A landscape with many peaks, sampled at points; each row gives a point and its height.
A climber steps from a point to the highest of its 2 nearest points, and stops where none of them is higher. Distance is the straight distance between rows; heights are no part of it.
Gak: [155 155  91 139 137 145 104 162 154 120 112 111 143 100 124 134  89  91
 137 115 128 190 151 150 125 164 130]  h=299
giru: [127 142 177 116 111 126 126 149 159 153 130 104 132 159 140 160 127 161
 153  96 112  33 121 119  86  99 121]  h=207
vepuz: [146 105 139 161 126 149 157 122 153 140 165 144 112 139 154 107  90 108
 148 122 141 130 105 163 123  82 118]  h=532
Zib: [136 106  95 117 131  99 143 119 120  95 106 148  56 124 144 125 104 201
 209 121  90  85 110  97 110 105 127]  h=618
zuzul: [135 120  96 117 168 137  98 130  99  87 101 111 104  88  78 149 111 103
 149 132 140 152 179 138 156 159 107]  h=410
basop: [163 118  91 105 113 120 125 137  52  83  81 129 105  70 124  89 121 173
 204 134  53 120 103 158 125 131  56]  h=558
nuna: [113  94  94 120 182 154 115 174 142  95 130  70 168 152 116 139  83  66
 111 119 181 209  84 147 154 137 113]  h=168
remep: [127  94 141 136 148 138 202 149 125 123 115 140 130 101 132 123  56  79
 137 154 191 146  75 144 118 113 118]  h=310
Lib: [118 111 134 159 110 111 146 106 119 175 147 128 109 120 168  95 172 130
  94 144 167 121  91 164 155 121 125]  h=422
riger: [123 109 116 160 121 139 147 149 113 121 146 156 110  93 164 114 101 157
 169 139 139 133  84 182 124  90 129]  h=482
pagap: [139 121 124 143 107 109 165 136 177 182 155 110 161 132 152 118 134  78
  93 159 205 112  82 138 140 142 144]  h=199
lum: [ 96 180 140  98 111 122 124 145 166 158 124  86 103 170  93 195  85 149
 130  79 158  97 147  74 105 119 179]  h=387
gafo: [121 127 138 146 160 172 110 151 117 152 131 133 150 177  85 138  82  65
  58 125 162 172 119 136 162 138 144]  h=364
gine: [136 169 162 123 133 143 128 137 154 159 110 133 142 134  93 171 113 187
 140 123 112  40 135 116 106 108 133]  h=234
tagob: [ 91 119 137 136 167 125 158 145 178 128 143 138  89 133 109 158  99  83
 120 125 174 113 141 113 137 124 139]  h=461
lirov: [129  69 128 150 125  99 178 110 155 128 145 111 122  95 139 102 121 118
 121 156 203 105  72 146 104 126 118]  h=78
volib: [136 174 149 143 154 152 102 111 128 134 112 151 129 204 109 116 122 113
 109 139 113 146 174  52 105 143 157]  h=339
Nud: [128 176 130 136  87 156  76 132 103 137 125 127 184  79  68 146 125 146
 105 125 111 150 143 125 145 153 119]  h=89
Takam: [144 145 120 157 140 122  96 142 111 183 100  99 159 149 152 110 165 100
 105 161 111  91 143  94  95 167 139]  h=275
zogug: [116 132 148 111 159 122 133 173 206 149 137 132 142 168 173 172  98  77
 142 117 155 120  81 113 105  89 165]  h=340
Bip: [124 114 134 123 118 101 145 112 135 140 147 132 100 142 124 172 132 165
 101 142 102  67 148  93 156 149 193]  h=498
led: [137 120 102 143 168 116 101 163 174 111 155 137 135 133 143 126 136  96
 144 149 160 123 118 160  98 111 106]  h=474
ketub: [128 102 112 145 119 115 104 141 108 178 138 107 180 159 155 102 174  75
  65 142 159 142 106 159 118 156 114]  h=170
Zosor: [137 140 113 147 157 119  38 149 134 180 142 136 129 177 133 128 140  76
  82 118 153 125 119 116 105 116 130]  h=593
pafe: [139  47  97 138 148 122 161 122 170 109 140 136 133 103 153 107 128  88
 124 157 166 133 103 129  92 130 133]  h=83
dusob: [172 171 136  83  97 111 134 107 147 159 111 145 104 168  91 147 192 206
 177 118  65  35 130  89 139 152 118]  h=436
sazo: [169 165 110  86 133 139 125  85 106 142  89 142  83 138 118  90 191 164
 168 124  78 116 140 110 120 121 106]  h=480
norud: [133 113 135 151 109 118 126  86  89 115 170 103 134 107 145  94 181 157
  80 169 168 135 102 144 155 128 140]  h=449
gika: [141 115 121 128  86 118  79 107 115 102 127 155 134  98 141 114 205 147
  88 142 116 133 151 120 131 144  99]  h=237
lerun: [161 131 138 118 126 128 129 117 152 112 113 147  94 113 138 144 145 171
 164 140  80  68 148 101 116 135 145]  h=432
Nodi: [146 175 151 128 156 149 103 110 111 135  76 175 112 129  96 123 135 164
 125 133  92 169 151  82 119 130 172]  h=302
Dabod: [158  67 130 152 148 147 167 132 119 132 118 122 156 103 112 108  86  55
 127 151 173 154  95 163 126 144 119]  h=338
sek: [ 93 147 128  75 124 113 127 136 107 129 112 183  92  59 111 126 164 169
 150 129  86 100 124 146 144  76 103]  h=117
Sufu: [ 93 140 203 141 129 104 169 110 150  90 170 109  89 160 131 166 118 172
 118 107 147 101 141 106 126 126 172]  h=176
kug: [129 100 155 122 116 128 185  98 110 110 167 136 109 135 153 101 156 127
 127 148 139  65 100 161 142  90 105]  h=382
Vuko: [136  98 115 126 127 166  79 127 108 105 132 134 187 124 104 106 154 165
 112 109 109 161 156 147 102 108 111]  h=298
vuku: [158 146  90 113 174 172  92 138 140 120 145  70 153 178  98 105 100  98
  99 109 118 161 138 104  85 143 126]  h=198
Gat: [138 136 101  77 103 119  96 103  92 110 122 153 128  71 116 109 186 164
 108 143  97 117 143 109 134 150 124]  h=229
doz: [ 94 187 113 112 151 135  78 141 172 180 102 116 103 191  77 159  93 140
 120 111 156 108 140  56 107 126 171]  h=385
turer: [136  91 142 163 169 126 121 134 181 132 155 145 113 153 124 152 118  80
 107 152 174 100 121 144 113 112 128]  h=499
Rilum: [131  97 124 146 134 121 119 135 136 165 147 108 205 159 116 114 147  21
  87 133 146 174 104 126 121 154  99]  h=153
tasuz: [114 157 105 117 130 122  80 149  98 150  76  81 171 113  82 151 140 114
 157 106 117 200 168 156 141 138 119]  h=220
tol: [120 144 220 150 116 128 174 114 134 124 162 125 104 149 125 158  99 180
 141 102  95 100 137 125 117 112 142]  h=193
zetug: [128 158 137 127  96  82 120 135 144 193 115 147 123 206 105 169 147 197
 138 113  95  68 166  76  89 185 149]  h=430
Tebe: [165 112 152 127 120 154 147 109 133 113 134 176 145 132 160 155 133  82
 117 164 149  95 149 141 156 132 152]  h=452
tulis: [109 115 105 121  86  96 158 127  59  38 136 127 150  89 137 109 107 138
 174 125 119 160 113 175 158 135  71]  h=49
dupog: [123 163 143 146  91 116 141 151 154 207 143 142 142 159 173 133 120 103
  83 135 162 109 106 148 137 138 149]  h=228
nak: [114 162 168 131 126 115 106 134 180 131 167 154 107 166 131 147 117 127
 119 103 144  96 127 125  90 106 111]  h=146
rik: [113 189  95 138 133 130  81 150 119 136 138 162 131 161  77 149 118 139
  67 138 155 162 173 135 149 160 122]  h=365
nisot: [122  99  97 115 168 142 131 137 162 137 135 110 101 142 146  94  85  87
 125 104 139 150 107  95  68 108 150]  h=300
Kopos: [164 107 131 130  93 130 101 136  88  95  88 106 186 103 122 145 154 118
 153 117  85 143 158 187 147 160  95]  h=481
kek: [134 114 129 127 176 128  79 146 180 143 130 136 116 186 128 144 124  76
  95 141 159 110 117 102 104 110 137]  h=533
gad: [110 102 136 146 145 126 119 119  96 131 104 115 164 122 103 125 118  39
 150 112 109 195 154 144 139 121 108]  h=388
bomod: [107 144 170 131 159 121 136 122 101 117  99 175 126  99 118 140 140 163
 101 155  95 144 136 102 117 121 172]  h=264
benuz: [117 123 134 106  88 112 168  97 133 145 153 134  73 117 157 127 117 133
 187  90 102  56 131 125 134  94 122]  h=515
naz: [110 126 165 133 143 100 187 111 142 116 145 140  86 150 156 146 114 153
 119 145 166 129 122 116 131 132 192]  h=157
Lorat: [128 158  90 121 139 156 124 114 140 119 145 108  90 151 127 133  83 119
 131 106 151 135 159 107 130 112 165]  h=273
Vevav: [122 133 138 126  91 142 159 107  76  73 155 138 151  67 138 109 117 128
 133 148 108 127 106 178 170 128  97]  h=58
riloz: [111 157 185 164  71  75 114 157 168 203 157 129 128 187 163 168 116 120
  96 119 171  83  99 122 130 150 141]  h=192
kopi: [111 108 128  99  80  79  97 106  63 128  81  70 172 130 128 120 183 123
 134  71  90 164 183 150 161 152 117]  h=604
Zatos: [125 168 101 103 165 145 135 119 100 106  90 121 130 113  86 119 132 141
 170 136 118 160 145 113 132 100 124]  h=402
rabom: [147 125 100 116 155 156 140 137 100 150 101 105 107 110 143 116  99 119
 143 127 115 140 137 154 114 133 157]  h=152
fufez: [107 103 169 146 120 123 165 139 179 138 153 126 139 108 138 174  80 161
 182 113 124  84 117 139 121 100 156]  h=408
piri: [125 185 120 155  87 160  56 140 124 172 126 141 187 114  90 128 102 104
  85 115 122 170 134 117 141 132 120]  h=77
Vube: [110 196 122 116  95 104 111 141 167 174 123 129 127 160 145 157 142 143
 112 131 136  84 152  93 107 143 168]  h=376
Bige: [121 139 123 110 144 147  79 169 125  77  77 112 145 137  93 164  88 110
 132  95 153 237 162 142 139 137 126]  h=159
Pizi: [133 114 102 132 172 152 120 143 149 105 128  85 117 124 136  99  54  81
 139 118 146 194 101 103 111 132 135]  h=344
zaros: [132  99  96 149 119  80 189 132  63  91 140 127  89  76 180 100 122 150
 176 181 114  87  40 141 157 122  93]  h=52
Pupo: [106 111 110 124 134 115 128 138 106  74 127 104 174 102 127 131 160 126
 102 147 147 166 144 165 110 151 111]  h=267
Posu: [137 131 152 124  85 126 177 101 127 117 181 148  88  88 155 116 106 167
 146 131  94  83  95 158 184 118 118]  h=76
povid: [122 114 237 153 101  93 212 114 164 171 146  88 114 178 129 178  87 102
 128 114 183 119  90 138 138 135 164]  h=101
kile: [138  64 131 148 131 150 158 107 100 117 118 128 165 107 108 108 138  53
 132 138 128 182 148 144 132 154 111]  h=361
Dusa: [ 87  70 117 130 141 128 124 152 109  92 117  80 186 132 114 130  86  79
 143 107 197 214  90 174 153  92 109]  h=151
dilo: [105 137 119  84 103 130  93 111  82  93 103 169 131  55  99 119 146 163
 150 124 106 157 117 146 143  84 100]  h=106
Mam: [123 110 114 141 153 151 186 158  76  68 106 100 142 124 135 117  42  72
 149 140 162 190 107 162 116 132  97]  h=238
Tuv: [136  52 172 157 154 115 177 101 169 154 156 113  99 147 126 162 105 111
 147 131 150 103 121 110 130 142 194]  h=588
Futu: [150 118 125  78  92 135  95 117  61  98 112  98 132  96 122 102 187 171
 116 126  31 125 116 143 191 140  87]  h=538
vazog: [131  72 137 138  99  94 141 108  79  94 117  91 183  98 132 146 153  95
 162 106 107 163 141 204 173 163 104]  h=463
keneb: [141  93 121 135 119 120 136 116 149 179 151 123 151 146 142 100 156  68
  64 156 170  99 110 117 118 146 143]  h=185
zerop: [109 109  76  91 176 168 127 137 161 101  94 142 109 120  74 126  93 103
 149 117 152 169 166 100 116 106 125]  h=318
dapal: [111 112 140 130 163 178 159 119 163 141 155 111 121 167 120 117  66  55
  88 105 173 158  94  87 141 109 142]  h=512
Ret: [166  95 103 109 118 143 115 153  68  93  83 121 143  76 134 110 136 133
 179 126  71 134 129 177 129 133  84]  h=507
beled: [140 190 106  96 133 123 104  80 108 141  82 163 107 147  57 103 203 164
 152 131 100 131 145 111 133 126  93]  h=457
Lur: [126  96 161 132 151 114 133 112 145  98 118 145  89  90 135 143 116 164
 150 140 114  77 130 108  87 111 162]  h=464
vol: [129 118 123 136 136 141 153 172 109  69 113  62 161 143 111 124  41  75
 148  97 161 218 105 181 136 148  89]  h=211
Rada: [111 154 138 113 163 134  90 165 156 121 114 141 195 165 108 128 134  58
  86 122 133 197 117 102  95 139  99]  h=580
deva: [142 140 133  62 118 129 155 116 113 106 144 140 101 140 164 107 183 189
 123 134  65  62 129 121 147 121 120]  h=505
bom: [108 163 122 144 119 145  94 146 119 152  92  92 165  92 112 134  98  84
 137  95 129 212 139 130 145 152 137]  h=258
zofar: [139 101 140 136 142 117 157 125 121 113 116 152 109 114 175  97 168 130
 128 145  86 102 136 143  97 129 105]  h=249
vez: [136 102 140 167 146 127 151 114 170 142 153 125 131 135 110 164 120 118
 102 155 149  79 142  92 140 159 196]  h=543
Tugat: [128 133 110 148 120 126 120 147 142 120 138 130 190 125 152 119 170 140
  93 164 148 148 139 140 111 143 134]  h=285
nam: [133 186 128 129 129 176  93 125 149 150 114 140 160 112  93 132 117 160
 133 130 119 104 138 104  99 110 138]  h=263
Vusi: [121 139 161 123 159 146 164 121 140 115 151 153  94 166 122 137  87 186
 161  92  99 121 157 127  93  96 154]  h=172
dupul: [136 153 107 120 104 141 146 100 131 137 143 134 111 103 135 111 123 131
 134 101 104  98 152 131 128 107 114]  h=462
Zomup: [130 176 124 129 148 144  84 151 114 158  94 163 157 209 115 126 104  99
  77 151 125 177 139  70 108 162 146]  h=378
tep: [149  95 129 149  85 143 104 110 120 109 142  97 171  99 141  76 151 106
  92 127 155 112 106 179 111 128  86]  h=255
mitud: [112 144 140 117 149 119 181 134 119 121 126 130 141 119 148 122 128 100
 108 145 155 110 120 149  90 124 131]  h=315
zim: [145 187 156 151 134 133  87 117 141 158 104 168 107 184 115 137 134 166
 121 141 105 140 166  77 119 119 168]  h=324
nalof: [146 125 149 137 110 132 126  78 103  96 141 154  77  76 141  95 131  97
 150 134  96 114 130 127 176 109 109]  h=414
Zikiz: [126 118 131 138 120 156 120 124  99 140 145 143 152 148 111 121 116  88
  64 130 161 170 143 139 140 118 153]  h=317
gos: [125 123 157 134 123 148 161 111 170 154 164 115 112 161 146 118  82  70
 135 103 142 114 101 114 112 100 140]  h=584
los: [106 136 191 152 149 100 199 128 148 171 140  96  97 158 145 156  97 130
  98 144 185 134  95 127 133 135 184]  h=128
migur: [131 161 114 138 118 172 114 122 125 134 160 123 131 116 142  91 128 135
 162 110 115 114 134 153 140  70  91]  h=431
lufu: [114 150 203 155 159 121 161 124 148 142 128 175 108 132 119 165 121 163
 124 131  97 107 134 115 125 124 162]  h=222
Doto: [145 121 122 168  92 128  70 103 132 106 149  98 155 100 155  92 184 115
  92 121 136 141 140 137 111 132  71]  h=247
Zales: [105 179 128 118 110 115 114 153 130 199 107 159 141 127 123 114 186 163
 111 127 108  65 133 116 110 116  93]  h=154
beno: [132 163 115 115 135 116 105 129 139 143 121 179 122 165  86 164 172 232
 116 156 101  80 143  99 118 133 163]  h=173
tegap: [144 140 113 160 103 138 111 152 172 143 159 132 193 141 179 134 151 167
  89 155 147 104 126 131 138 127 165]  h=311
mifo: [148 129 113 137 141 147 147 161 166 129 124 177 145  97 136 140  73  75
 141 134 131 155 133 147 123 152 132]  h=333
reto: [130 126 164 141  84 104 163  75 119 153 171 150  75 110 154  97 165 125
  93 129 136 100 104 148 173 140 129]  h=397
zol: [119 109 139 116 138 153 137 124  99  76 130 117 143 120 113 125 116  90
  94 132 180 172 142 148 130 135 143]  h=287
Mima: [127  87  90 164 112  85 176 122  72  61 130 138 110  90 160 109 103 129
 167 189 185 117  52 140 158 107 111]  h=64
Teded: [160 146 136 141 119 127  89 157 119 164 116 181 128 195 158 139 176 205
  98 143  95  70 159 120 140 140 132]  h=195
zil: [139 126 103  64  81 110  82 100  46 126  90  80 154 111 117 116 179 151
 129 108  67 144 149 155 167 146 111]  h=561
tizep: [134 127 137 154 145 101 130 131 136 186 116 123 116 179 167 120 164 132
 110 133 103  84 160  95 103 163 157]  h=309
pum: [104 135 136 138 151 137 126 151 185 133 145 127 158 119 156 135  99  88
 121 138 175 133  67 116 109  92 146]  h=312
ger: [105 180 130 147 124 140 114 130 156 173 165 135 105 158 112 141  93 128
 101 112 149 133 152 109 147 122 159]  h=294
Refab: [166 122 157 121 105 121 126 129 166 143  96 131  94 124 134 150 142 186
 193  91  61  44 145 115  98 139 123]  h=403
filil: [124 118 151 123  93 105 102 109  58 133  97 107 148 111 141 111 185 105
 108 105  91 186 164 151 135 156 111]  h=672
tofa: [ 89  70 114 158 204 142 141 152 125  80  97 107 134  91 101 133 116 121
 143 155 150 177 127 110 123 125 135]  h=108
Bure: [122 144 118 142  89 122 138  83 110 135 174 137 111 107 140  98 172  99
  81 144 131 116 151 118 167 154 111]  h=377
Lefa: [118 167 118 107 154 147  60 139 172 178 107 110 112 142 105 125  91  91
 116 101 164 117 125  80  90  92 147]  h=454
nupa: [116  74 154 166 101 103 175 149 173 148 152 103 116 140 167 169 101 139
 199 112 160  80  71 148 111  95 149]  h=383
Sofe: [156 114 151 142 102 131 125 138 104 160 136 188 124 169 178 113 204 163
  90 141  86  95 152 110 168 160 137]  h=212
bezod: [147 165 125 132  87 148 119 122 145 146 138 170 132 106 150 122 145 134
 107 123 105 136 153 137 135 133 128]  h=425
lesan: [106  47 105 153 183 128 160 138 127 120 136 109 120  91 108 109 111 115
 119 144 165 149 109 125 106 120 142]  h=93
Vobe: [130 127 154 150 138 150  86 151 115  83 104 113 167 101  92 160  92 132
  64 127 154 180 143 129 131 172 146]  h=118
Befon: [152 105 116 134 153 142 148 133 149 151 129 128 129 164 151 169 127  90
 133 148 150  98 157 119 150 134 185]  h=495
zafup: [142 141 103 123 147 128 105 137 111 128 116 153 113 106  73 146 127 135
  93 133 125 144 181 137 132 171 131]  h=389
ranes: [160  85 109 156 147 148 117 130 164  94 152  83 143 132 146 112  95  71
 110 137 169 186 105 108 116 165 147]  h=386
nama: [144 173 116  79 154 130 112 154 182 167  91 104 118 181 144 139 117 119
 170 106 128 110 125  96  60 104 141]  h=232
bomev: [152 122 137 178 141 139  95 119 156  90 152 124 126 120 139 139  96 114
  89 164 177 171 127 111 137 151 163]  h=421
fuf: [ 93  77 125 126 166 145 136 176 139  48  84  68 155 155 115 145  49  95
 147  83 161 249  94 133 154 161  86]  h=191
Tobi: [143 129 109 160 168 125  90 127 137 101 149 106 108 147 111 100 165 121
 114 128 118 137 165 138 103 131  73]  h=460
vokur: [127 207 124 121 101  99  96 138 163 196 105 160 110 200 104 158 121 145
 128 136 134  72 157  71  84 172 146]  h=409
puvez: [ 83 135 150  96 108  83 175 122 143 140 145 122  87 128 134 186 137 192
 178 102  95  86 133 117 129 116 152]  h=502
Tolut: [145 123 122 145 158 113  69 122 107 116 104  88 138 162 121  92 192 120
 136 117 107 169 162 148  99 131  67]  h=472
mem: [153 180 105 109 121 120 131 123 143 171 102 115  94 153 155 123 156 157
 131 121  99  91 176 108 102 163 151]  h=341
Gov: [131 133  84 104 202 168 101 172 155 104 150  65 160 175  97 137  77  90
  87 103 155 192 109 120 135 144 112]  h=184
solu: [128  64 100 150 113 135 136 120 120 106 133 118 186  96 134  97 124  99
 156 122 101 192 133 154 115 144  94]  h=346
Kol: [124 116  66  99 141 147 111 125 118  80 119 106 110 112 121 110  84 111
 145 120 153 155 165 109  99 107 142]  h=297
bopo: [149 103  91 140 150 137  64 133 122 141 136  66 168 171 106 107 122  61
  90 103 120 192 141 122 110 168 121]  h=208
rere: [ 94  58 100 146 167 138 126 144  81  86  98  93 166  98 104 137  95 106
 166 137 164 181 117 143 140  97 126]  h=129
gari: [100 116 151 100 122 119 152 110 127 116 166 193 114  87 111 156 163 153
  87 155  97  73 113 124 172 113 137]  h=148
didot: [158 133 100 152 141 141  67 139 111 186 106  67 163 150 137 115 131  79
  91 129 113 147 140 121  89 167 123]  h=233
Duman: [151  76 107 102  93 129 148 110 104 126 155 161 114  79 163 104 162 160
 124 146 126 111  87 179 187 115 122]  h=137
lipu: [105  85  99 154  97 103 171 126  81  57 141 113 166 106 117 105  89 104
 166 118 157 198 106 175 129 132  73]  h=40
Lub: [117 121 193 157  89  93 205 100 180 149 176 106  92 153 155 159 111 127
 165 122 175 110 110 135 149 124 157]  h=90
lafo: [121 140 168 133 118 127 179 128 135 156 148 127 120 156 171 124 147 123
 122 121 138  74 121 154 107 115 129]  h=355
pasop: [151 172 132 125 128 160  79 125 124 108 105 149 161 107  94 106 156 178
 132 137  98 145 134 130  92 102  95]  h=284
vibag: [107 154 115 110 142 132 116 113 132 113 148 159 120 114  85 155 147 203
 112 142 109 114 159  88 155 117 170]  h=164
Sezi: [125 119 117 157 135 138 105 146 161 149 142  94 176  90 132 132  93  75
 110 133 163 147  85 144 120 124 121]  h=286
gadu: [137 106  97 103 153 103 137 140  75  82 112 148  89  87 144  97 146 170
 185 167  45 122  92 149 149 113  72]  h=621
Fupo: [100 164 179 148 103  74 106 153 168 163 155 149 118 194 141 153 115 127
  78 114 150  89 129  99  85 144 121]  h=166
buv: [150 104 118 139 149 161  87 142 150  81 154 154 150 150 135 110 121 145
 116 128 112 174 142 142  82  93 119]  h=308
Rado: [111 112 113  87 108  61 155 126 140 113 129 119  44 108 160 153 148 207
 200 116  88  62 124 107 142 115 134]  h=544
Ged: [136 153 161 147 120 132 162 119 103 113 146 154 115  54 134 131 106 144
 132 146  82 124 109 171 176 140 131]  h=67
mez: [148  95 122 164 122 150  94 132 141 150 145 119 168 101 124 125 134 100
  86 135 150  96 103 163 107 128 107]  h=266
faziv: [106 111 109 160 152 147 191 178  99  90  97 136 123 118 138 121  22  72
 156 138 194 168  60 136 124 123 100]  h=277
kudo: [134 124 122  85 103 124 168  98 101  94 150 151  90 109 178  96 183 131
 137 152  69  91 129 113 178 128 102]  h=530
bise: [ 93  95 151 143 111  92 138 105  81 126  95  88 197 120 104 139 152  60
 145  87 110 179 167 166 148 142 101]  h=429
gulem: [109 116 102 135 178 128 143 121 139  84 129 130  88  91  85 151 123 100
 134 147 165 119 149 114 144 135 122]  h=427
Vel: [ 96 162 120 102 115 113 135 139  95 178 119 148 147 110 115 146 153 143
  93 147 117  74 144 105 142 132 146]  h=190
sen: [135  84 127 139 122  79 193  98 125 110 147 139 113  87 156 108 136 133
 148 184 210 113  66 151 151  98 107]  h=74
Bop: [117 132 143 146 110 120  96 106  69 150 103 106 139 112 150  78 160 123
  87 123 102 171 132 106 107 139 137]  h=564
Vobi: [126 143 136 129 115 134 163 135 153 139 140 176 117  80 139 136 101 113
 118 128 136 154 147 137 121 150 164]  h=375
nivam: [145 107  99 109  99 154 136 143 114 142 153 170 103  93 152 115 127 176
 120 116 111  86 126 196 167 102 124]  h=130
lova: [134 112 113 130 157 138 172 130  64 109 115 113 118 112 153 101  87 105
 142 130 128 158 123 180 114 130 119]  h=181
pubo: [123 153 115 124 161 112  62 151 154 126 123 108 194 176  91 131 144  65
 123  84 113 232 125 127 114 130  65]  h=531
Birov: [122 108 137 103 168 178 114 154 153 148 147 133 140 181  94 127  64  40
  54 110 176 178  80  86 147 140 148]  h=437
nit: [120 118 123 138 104 144 121 104  87 130 143  94 132  88 144  85 145 150
  75 132 137 155 127 138 121 138 153]  h=486
zemag: [121 107 120 110 130 104 139 135 134 117 118 135  58 111 156 148  84 174
 174 119 133  90 121 122  90 116 164]  h=522
bep: [130 155 125 102 141 143 125 141 159 136 116 107 124 145 138 136 107 130
 171 107 123  78 112 128  72  73 131]  h=210
lun: [142  95  96 129 151 152 138 110 123  42 135 131 158 134 132 102 134 145
 151 134 120 179 158 130  98 112 117]  h=319
biv: [149 174 159 107  98 107 118 106 146 159 115 101 103 183  98 174 153 198
 163 118  82  45 159  82 125 166 149]  h=447
pem: [143  69 150 148 145 106 194  96 178 152 136  99  93 145 123 137  86  96
 138 150 205 102  90 122 143 124 169]  h=623
gokef: [110 150  79  83 116 110  97 105  98 168 119 135 115  82  92 116 165 153
  90 136  99  94 148 103 136 138 147]  h=218
gudov: [110 169 104 150 104 117 115 113  95 137 164 147 112 154 116 132 146 124
  72 141 145 139 183 125 175 157 129]  h=360
meguv: [131 154 116 128 139 115  72 134 136 119 103  97 140 150 123 100 156 101
 138  99 127 215 138 139  92 110  63]  h=497
kozub: [114  99  96 114 158 176 116 181 137  68  74  91 155 138  90 149  71 108
 158  88 142 252 147 114 152 141 108]  h=174
vozo: [118 174 133 102 120 122 106 133 122 173  97 169 104  81 121 122 190 186
 145 121  96  80 114 133 130 105  88]  h=132
Fus: [120 125 102 125 114 135 155 126 100 113 150 117 136 117 170  73 154 126
 138 129 144  97 116 172 126  84  74]  h=404
tuga: [130 109 134 152 154 134 171  86 144 111 160  85 114 129 132 115 113  91
 118 153 190 131 114 102 146 119 155]  h=673
lala: [120 172 113 137  96 127 132 138 169 155 158 133 145 131 167 151 153 173
 134 133 127  83 139 108 138 105 162]  h=343
kas: [172 146 127  68 112 134 101 103  66 127  82 139  95 108 126  79 194 169
 139 137  35 131 124 120 161 133 103]  h=513
tifut: [103 121  98  97 170 174 154 148  96  94  52 117 143  88  93 126  99 149
 173 131 130 187 146  89 124 120 131]  h=356
momas: [119 146 106 141 132 142  30 116 128 169 119 112 116 115 112 115 124  99
 104 112 145 131 137 121 108  90 128]  h=525
gib: [100 121 122 117 125 141 111 115 108 104 142 174 148  82  77 150 153 148
 105 152 111 113 132 117 169 103 126]  h=155
fon: [109 112 144 118 125 105 155 170 190 157 148 109 134 162 176 182 122 120
 163 106 154  93  87 143  92  89 148]  h=366
fufen: [130 128 154 124 121 124  77 148 119  80  60 107 168 120  70 163 108 124
 109  96 128 210 173 134 127 186 137]  h=141
firam: [126 141 128  76  74 123 145 118 139 128 150 121  83 129 175 106 155 225
 150  82  87  64 125 120 137 101 128]  h=467
lede: [149 148  88 115 134 139  95 139  89 168  83  95 132 127 117 127 143 122
 136 108 109 158 161 168 118 144 120]  h=194
teti: [122 109 185 155  82 100 211  88 154 116 187 137  78 116 148 130 121 151
 163 125 147  88  92 155 154 117 118]  h=84
fivu: [122 177 160 108 111 111 131 137 143 131 149 110  86 156 176 133 157 209
 129  97 116  69 144 147 125 112 116]  h=424
Nevar: [131 153 153 110 111 119 145 100 130 147 148 129 110 148 101 187 130 181
 145 130  68  57 156  72 160 153 161]  h=468
vodo: [116  65 149 102  90  99 161 102 136 130 161 177  86  97 144 144 152 156
 114 152 136  78  82 151 173 104 139]  h=142
neped: [140 115 134 178 141 128  92 101 142  82 173 132 109 137 128 107 146 119
  95 144 143 144 143 135 132 133 120]  h=446
tus: [147  80  93 129 122 131 130 121 122  84 120 140 151 112 133  79 130 130
 152 113 102 204 161 139  70 146 105]  h=331
zona: [152 167 119 108 109 126  89 139 124 157 112 177 132 160 115 119 206 238
 103 147  90  83 138 105 140 160 114]  h=182
beb: [ 91 184 129 164 121 112 132 115 128 166 163 156 127 163 120 140 133 151
  86 151 136 107 153 103 168 155 152]  h=332
pemi: [142  99  91  94 135 118 131 117 110 102 112 146  89  82 135 106 144 188
 199 139  48  81  94 107 132 105 104]  h=668
roz: [139 209 107  84 139 154 119  79  83 124  75 119 131 131  59 113 178 145
 192 141 105 161 133 117 147 125 116]  h=435
Zamo: [119 105  76 176 124 138 133 132 102  58 154 122 121  97 116 108  80 127
 188 130 149 178 126 166 143 115  91]  h=32
bodin: [ 88 200 127 167 113  94 123 160 117 206 152 139 139 193 144 139 111 131
  74 141 153 105 134 109 137 150 148]  h=282
zufo: [154 100 151 136 118 143 122  77 102 101 135 153 121 111 147 125 164 103
 131 165 121 103 139 144 184 119 139]  h=428
ribub: [120 178 153 132 148 141 102 161 153 158 123 170 201 199 130 138 109  52
  70 143 133 162 100  71 116 169 123]  h=470
luv: [153 109 165 133 130 120 157 146 133 137 134 158 110 159 188 111 213 149
 125 132 101  81 139 132 150 131 111]  h=227
rutu: [125 104 141 150 124 150 161 154 152 124 152 159 114  95 168 145 100 185
 180 121 117  83 101 162 128  84 129]  h=443
Tezi: [124  98 138  75  78  96 179 101 116 112 151 155  47 105 179 104 144 145
 163 118  78  50 104 108 161 119 122]  h=557
Kitu: [185 148 114  77 108 136 153 116 163 152  89 145 107 109 120 117 169 200
 199 110  60  51 131 118 129 142  95]  h=420
zegak: [126 139 135 118  93 146  78 109  98  95  88 140 181  69  83 145 134 148
 135 120 108 176 142 138 150 129 123]  h=97
sasos: [115 113 148  95 124 108 181 127  99 106 116 164 124  80 148 107 140 126
 127 149 117 106 108 158  98 125 109]  h=276
Sopi: [135 132  93 100 178 135 115 135 161 135 101 124  90 154 129 108  85 116
 179 103 123 155 123  94  62 100 138]  h=265
nefu: [ 94 171 167 100 118 107 148 137 155 159 122 112 103 153  97 207 117 175
 182  91 121  91 155 102 133 105 179]  h=448

For each start below, name the point where the climber stops.
vodo -> dupul
fufen -> pemi
Nud -> gos
giru -> pemi
lova -> pemi
tep -> gos
lipu -> Rada
Zamo -> Rada
bep -> Rada
